Each row is a point on a landscape with many valleys, with its height.
A ball rolls from a point to the lowest of its 3 nearest points, and stops where none of them is lower. Distance is the straight distance between rows; heights are no part of it.
Q_935: [ 13 -29 -28  -1  -9  42   9  -2  14  -2   2   1  12 -10  -2   7   9 -32
   0  -2]  (h 22.6)
Q_987: [-27   0  14  -9  -6  14   5 -16 -23  23  12  -2 -16   4 -29   8   9   7
   0  16]  (h 41.3)
Q_117: [-27 -20  16 -10   0  23  11 -11 -31  19  18   9 -14  -5 -28  25  19  -8
  -9  10]  (h 47.2)
Q_244: [-23  28   9  -3   6  -6  -4  -3  -7 -13   4  -4  -2   9 -13  -2  -9  19
  10  -5]  (h 38.3)
Q_413: [-32  11   7  -9   5  -9  14  35  20  -3   1 -33 -32 -17  10   7   6  16
  35  20]  (h 70.7)
Q_880: [-46   7  19  -6   2  22   0 -12 -28  15  13   2 -27  -5 -41  -2   0  15
  -3  17]  (h 55.9)
Q_324: [  6  -6   5  -9  12 -20   3   3  21  13 -19   1 -15 -11  18   7   0 -13
  14  14]  (h 35.8)
Q_65: [-28  27  -8  -5  15 -21  -1  14   3 -30   8 -26   5  -9   7  -1 -11  16
  30 -11]  (h 48.2)
Q_30: [-47  15  16 -11  13  -3   8  13 -12   2   4 -23 -17 -10  -3  14  16  19
  17  12]  (h 60.6)
Q_257: [  0  10   4  15  -1   2 -13 -12 -10  -6   5  16   3   6 -13 -10  -9  19
 -15 -19]  (h 34.6)
Q_17: [-11  22   7  -1   5 -10   1  -3   3   0  -4  -9   5   3  -2  -1  -3  15
   5  -3]  (h 29.4)
Q_564: [  0  -9  -4   1   1  22 -13 -17 -10  -1  12  13   2  11 -22  12  -5  -7
  -8  -4]  (h 27.1)
Q_300: [-25   3  17 -14   4  -2   9  -3 -14  17   0  -4 -17  -3  -2  15  12   7
  11   7]  (h 35.1)
Q_835: [ 18 -15 -11  11 -27  35  -2  -2   2   0   4   2   4  10 -13  -9  -1  -9
 -15  -6]  (h 17.9)
Q_799: [ 17  15   7   3  -8 -24   9   8  31  -2 -25  -6  -3  -1  23 -16   0  -1
   5   2]  (h 22.1)
Q_734: [ 18 -25  -2 -18 -15   1  21  -1  18  25 -12   2  -5   0   7   3   8 -29
   4  17]  (h 24.0)
Q_165: [ 27   9   1  15 -15  -3  -8   1   0  -1  -8   2  13  11   8 -15   3  -4
 -23  -7]  (h 54.7)
Q_115: [ -2 -27   9  -7   4 -12  25   7  11  38 -16   1 -42 -22  27  -1   5  -4
  29  19]  (h 17.0)
Q_583: [  2   9   2  -1  13  -4 -11  -9  -4  -6  -1  11   8   9  -4  10  -2   6
  -5 -10]  (h 19.5)
Q_920: [ 21 -12 -11  14 -16  20 -10  -7  -5  -8   6  12  13   9  -8  -3   6  -4
 -18 -10]  (h 30.0)
Q_689: [-12 -15  12 -21  -9  10  24   2 -16  30   2  -1 -11   2  -9  18  19 -16
   4  20]  (h 35.9)
Q_495: [-12  -6   5 -16 -16  19  11  -7 -14  32   6  -1  -8  15 -23  -2   5  -4
   1  15]  (h 41.4)
Q_843: [ -2 -28  -8 -13  -5  28  10  -8  -6  15  14   7  -2   1 -13  24  11 -25
  -2   9]  (h 24.1)
Q_631: [-11  21   7  -9  -2  -6   2  -2   9   1  -5 -13   1  11  -5  -7   1  14
  11  -1]  (h 29.3)
Q_602: [ 23   0  -7  17   1  -2 -15   1  -7  -8  -1   9  20   4   5  -8   3   2
 -25 -17]  (h 45.3)
Q_349: [ 10 -18 -18  -4  -9  30   0  -9   3  -4   8   6   6   0 -15  14   6 -22
  -4  -3]  (h 15.1)
Q_884: [  2  11   1  13  22 -22 -11   2 -16 -23   6  10  26  -8  17 -16 -13  15
  -6 -19]  (h 34.2)
Q_721: [ -8   5   8 -20 -11 -13  23  12  28  26 -14 -13 -19   2   8 -12   1   1
  23  20]  (h 25.3)
Q_243: [ 15 -11  -7  -5  -2   1  -8  -1   2  -1  -8   7   8   6  -7   5   4 -16
  -8   1]  (h 31.0)
Q_592: [ -7  12   7  -4  22 -22   3  10  20   1 -14  -8 -16 -12  20   3  -8   7
  25   7]  (h 16.0)
Q_513: [ -8 -16  -1   0 -11  28  -4 -15 -10   2  12  17  -5  12 -31   9  -8  -2
  -7   4]  (h 19.0)
Q_217: [ 28 -12 -16  33 -13  15 -17  -1 -11 -15   7  13  11   6   4 -10  -2   1
 -23 -16]  (h 45.5)
Q_685: [ 17 -13  -1  -6   1 -22   6   1  33  20 -29   5 -24 -13  24  -7  -4 -15
  16  22]  (h 44.1)
Q_618: [  1   8  -1  -3  21 -28  -4   2  12  -8 -12   4   6   1  22   6  -5   1
   7   2]  (h 27.0)
Q_598: [  9  19   2  19  14 -22  -7  10 -17 -21   4  -3  27  -6  23 -20 -11  14
 -14 -24]  (h 39.6)
Q_437: [-13  -5   6  -7   3 -18  21  16  20  20 -19 -11 -30 -11  21  -2  -1   5
  27  23]  (h 27.9)
Q_69: [-18  11   5 -13  24 -21  -2   8   7  -7  -6 -10  -7 -16  15  18   1   7
  20   6]  (h 9.0)
Q_173: [ 16   9  -2   4   8 -16 -11   0   1 -12  -4   9  22   7  14  -4  -1  -2
  -8  -7]  (h 44.5)
Q_663: [-13 -16  12 -19  -3   4   9  -2 -12  19   1   3 -13  -3  -8  26  17 -14
   5  14]  (h 39.7)
Q_502: [ -4  15   4   4  11  -6  -9  -4 -11 -10   3   5   9   5  -6  -4 -10  16
  -1 -13]  (h 21.0)
Q_114: [ 20  10   3  -3  -9  -9   1   1  16   4 -11  -2   2  10   3 -17   2   1
  -6  -4]  (h 53.9)
Q_93: [ 19  12   2  10  -3 -10  -7  -5   2  -9 -13   3   9   9   4  -6  -1   5
 -13 -12]  (h 49.5)
Q_896: [-13   0   1  -6 -13  22  -1 -13 -14  20   6   7 -11  14 -35  -1  -4   2
  -4   5]  (h 32.3)
Q_947: [-16  29  -4   9  14 -18   3   8  -3 -39   7 -29  15  -6   9 -16 -10  22
  21 -20]  (h 42.6)
Q_692: [  0  10   7   0 -16  14  -6 -10  -4   5  -1   7  -2  19 -21 -10  -3   4
  -5   2]  (h 31.5)
Q_177: [ 28 -14  -7   2   5 -19  -6   3  28   3 -20   9  -6 -12  23  -2  -4 -26
   2  12]  (h 38.7)
Q_971: [-18  -8  12 -17   6 -18  13  11  10  21 -12 -13 -33 -16  20  19  10   4
  20  22]  (h 21.7)
Q_253: [  3 -15  -4 -16 -20  19  20  -1  -4  28   8   2  -7  10 -22   3  14 -19
   4  13]  (h 39.9)
Q_464: [ 11   3  11  -8  -5 -13   5   3  22  14 -18  -4  -9   4   9  -9   5  -4
  10  13]  (h 22.0)
Q_234: [  1  25   5   3   1 -19   5   7  10 -11  -9 -16   7   5   5 -13  -6  10
   4 -10]  (h 23.2)
Q_440: [  0 -32   6 -27  -9   3  26   3  -6  27   1  -4 -15  -4   6  16  18 -22
   8  18]  (h 40.5)
Q_520: [ 22 -13  -8  31 -17  31 -12  -4  -9 -10  13  18   1   6 -13  -6 -15   8
 -31 -14]  (h 49.0)
Q_989: [-12  30   4  20   9  -9  -6   2 -10 -28  13  -6  15  -3   0 -21 -17  26
  -2 -27]  (h 42.4)
Q_220: [ -5  26   0  12  10 -25   3  14  -1 -32   3 -18  24  -9  13 -19  -9  25
   8 -18]  (h 37.4)
Q_271: [-18   4  11 -16  14 -17   4   8  11   8 -11  -7 -20 -10  21  18   6   9
  21  16]  (h 15.7)
Q_608: [ 17 -11 -13  17   5  11 -20  -7 -15 -18  16  21  15   1   1  -1  -7   6
 -26 -20]  (h 45.2)
Q_798: [ 10 -14 -14   1 -15  28   2  -5  -4   7   3   8   2  15 -22   4   1  -7
  -2   0]  (h 4.1)
Q_778: [  5  13   4   3   4 -26   6   9  28  -4 -23  -9  -4  -6  18 -10 -10   7
  12   4]  (h 9.3)
Q_668: [ 11 -12   1 -17  -8   1   9   3  11  21  -9   0  -8   2   3   8   5 -21
   5  16]  (h 18.3)
Q_614: [ 15  -5  -5  11  -5   8 -13  -8  -6  -4   9  15  11   8  -1   4  -4  -1
 -15 -12]  (h 37.7)
Q_223: [ -4   3  11 -18  -6 -13  16   3  18  24 -14  -8 -20  -1  13  -4   2  -7
  15  19]  (h 22.5)
Q_414: [  5 -31 -13 -18 -17  31  28   2 -10  18  15  -5   1  -3 -14  11  15 -33
   4   7]  (h 30.5)
Q_35: [-17  13   7 -12   4 -11   1   4   8   5  -9  -6   1   5   4   6   6   5
  12   9]  (h 26.6)
Q_641: [-42  28  10  -8   7  -1   7  13  -5  -3   3 -27 -15  -4 -12   4   8  20
  25   5]  (h 62.4)
Q_914: [  3   3  11 -13  -1 -11   5  -2  13  14 -15  -6 -10   9   4   2   3  -6
  10  14]  (h 18.0)
Q_147: [  8 -21 -13 -19 -26  24  28   1  -1  28  11  -5  -2  11 -19  -5  16 -27
   3  11]  (h 36.1)
Q_950: [ -7  22   1   5  17 -17  -7   1 -10 -20   2   3  22  -2  11  -9 -15  16
  -1 -15]  (h 29.5)
Q_781: [ -6   3   9  11   3  18 -17 -15 -14  -2  13  19  -6   8 -29  -2 -15  16
  -7  -6]  (h 49.4)
Q_516: [ 26 -21 -25  22 -28  39  -7  -4   7 -13   5  -1  13   3  -6  -3   5 -15
 -21 -15]  (h 30.3)
Q_425: [  9 -13 -10  19 -12  28 -13 -10 -10  -6  10  16   3   1 -21   2 -10   5
 -20 -11]  (h 40.4)
Q_454: [  7  10  -1   6  15 -31  -8   2  17 -12 -13   0   7  -5  20  -7  -8   1
   0  -3]  (h 21.9)
Q_68: [-17  13  10  -4  16   2 -11 -17 -14  -4  11  13  -1   7 -15   7  -5  18
   0  -9]  (h 4.0)
Q_916: [ 35   8  -6  28 -15   2 -12   1  -4  -6  -2   2  17   3  13 -10   6  -6
 -28 -19]  (h 60.0)
Q_619: [-14   8  10  -8   0   1  -5  -9 -13   6  -1   5  -4  10 -16   8   4   5
   4   7]  (h 20.7)
Q_662: [ 16   8  -1  26   7   3 -19  -8 -19 -11  15  21  15   2   0 -11 -15  21
 -25 -24]  (h 55.8)
Q_810: [ 36  -8  -5  12   3 -26  -4   7  18  -6 -17   5   8  -7  34 -13  -3 -13
 -15   5]  (h 54.2)
Q_167: [ 14   3  -7  12  23 -24 -17  -3  -8 -22   0  13  30  -3  21  -7  -8  -1
 -16 -12]  (h 39.2)
Q_707: [ 18 -12  -1  -5  -8 -13   3  -1  23  11 -17   4  -4  -3   8   1   0 -15
   6  13]  (h 27.5)
Q_204: [ 34 -13  -8   7 -16   3  -5   0  11  -6  -6   2  11   4   9  -4   5 -18
 -20  -5]  (h 20.8)
Q_532: [ -9  18   4  16  13 -25   4  14 -16 -33  10 -16  33 -19  19 -24 -16  20
   5 -30]  (h 43.3)
Q_669: [  3  -1  -4   6   9   9 -21 -17 -17  -7  10  24   9   5 -14   5 -14   9
 -11 -11]  (h 37.1)
Q_749: [-20  10   8 -10   1 -10  11  10   5  10 -13 -16 -13   2   3   0   6   7
  20  13]  (h 26.4)
Q_45: [ 19 -33 -14 -18 -11  26  25   3  15   8   0   1   2  -9  -1  10  15 -39
   6   8]  (h 29.1)
Q_664: [-44  17  19 -11   2  10   4  -3 -21   7   1 -10 -19  -1 -24   4   7  21
   9  14]  (h 46.4)
Q_769: [  0   5  11  29   4   3 -14  -6 -22 -18  29  15   3  -6  -2 -21 -32  37
 -24 -19]  (h 78.9)
Q_77: [ 37 -19 -28  16  -8  -3  -9   5  12 -16  -7   2  21  -8  20  -4  11 -27
 -26  -6]  (h 43.2)
Q_367: [-39  25   0  -4  15  -8   2  14   9 -16   4 -29 -12  -8  -1   6   2  13
  29   0]  (h 54.6)
Q_101: [ 14 -27 -12 -15 -21  27  23   0   7  17   5   0   4   4 -18   1  11 -32
   7   3]  (h 34.3)
Q_92: [-17  17   0  -3  27 -31  -5  11   1 -25   5 -13   7 -11  18  -2 -11  13
  24  -7]  (h 51.5)
Q_863: [ 14  21   0  14   9 -32  -1  15  12 -17 -11  -7  14  -2  24 -18 -10   9
  -9 -11]  (h 34.5)
Q_739: [ 26  -5 -13  13  -3  -1 -18  -2   1 -12  -1   9  19   5   9  -2   5 -12
 -20 -10]  (h 36.9)
Q_415: [-36   2  17 -14  12   3  -3  -9 -25  13   7   2 -12   3 -15  15  14   7
   5   8]  (h 31.1)
Q_772: [-19   2  16 -18  -5   2  13   4 -10  27  -2  -8 -15  10 -10   4  14   2
   6  15]  (h 28.7)
Q_393: [-22 -16   8 -14  -5  17   9  -9 -26  24  13   4 -13   3 -23  21  13  -9
  -6  10]  (h 44.6)
Q_130: [-18  -5  12 -16   3 -12  11   5   6  20 -12 -12 -18  -3   7  13  10  -3
  14  17]  (h 21.6)
Q_81: [ 32 -19 -12  -5  -8   8   3  -2  22  -1  -9   6   7  -3   3   4   9 -30
  -6   9]  (h 37.3)
Q_116: [  8 -12  -3  21  -4  22 -22 -15 -16 -18  25  26  -3  -3 -10  -5 -27  20
 -32 -17]  (h 61.3)
Q_314: [ -3   8  10 -14  -7  -2   6   2   7  19 -10  -7  -8  14  -3   0   7   0
  12   9]  (h 21.8)
Q_552: [ 21 -16 -28  26 -10  28 -20  -5  -3 -19  10   9  13  -4  -6   3   1  -9
 -20 -15]  (h 39.8)
Q_659: [-44  20   2  -5  10   1  15  33  11 -13  15 -39 -23 -20  -4   9  11  17
  33  14]  (h 64.6)
Q_144: [ -9   8   1  -6  22 -14 -19 -10 -13 -10   7  15  13   4   2   8  -6   6
  -2  -7]  (h 24.9)
Q_91: [ -2  25   3  -7   4 -22   8   7  24 -11 -13 -22  -7   2  15  -8  -6  10
  12   5]  (h 17.2)
Q_318: [  7 -17  -1 -17 -10  11   5  -7   5  19  -5   3   3   5  -9  13   8 -20
   0   8]  (h 23.9)
Q_875: [ 12 -23 -15  25   5  22 -29 -15 -18 -23  27  23   6  -5  -7  -2 -25  15
 -28 -18]  (h 53.8)
Q_401: [  4   3 -10   8  14  -2 -27 -14 -15 -13  16  20  16   7  -2   3  -9   8
  -9 -15]  (h 31.4)
Q_312: [ 20 -27 -38  31 -14  42  -1   2   6 -30   7 -12  22 -12   6  -2   4 -25
 -21 -14]  (h 39.3)
Q_819: [ 14  12  -1  16  18 -31 -11   7  -2 -16  -7   3  22  -4  27 -15 -10   6
 -15 -10]  (h 43.8)

Call two points neighbours if one is among the 3 nearest of the other. Go from one point of each pair to the other, from neighbour to neighbour, staying as low as possible. Name the highest point that can't be avoided.
Q_798, Q_668: Q_843
Q_115, Q_778: Q_971
Q_69, Q_778: Q_592
Q_914, Q_668: Q_707
Q_115, Q_914: Q_799

Where does a ball stop that starts at each point below?
Q_989: Q_68
Q_662: Q_68
Q_253: Q_798
Q_147: Q_798
Q_167: Q_68
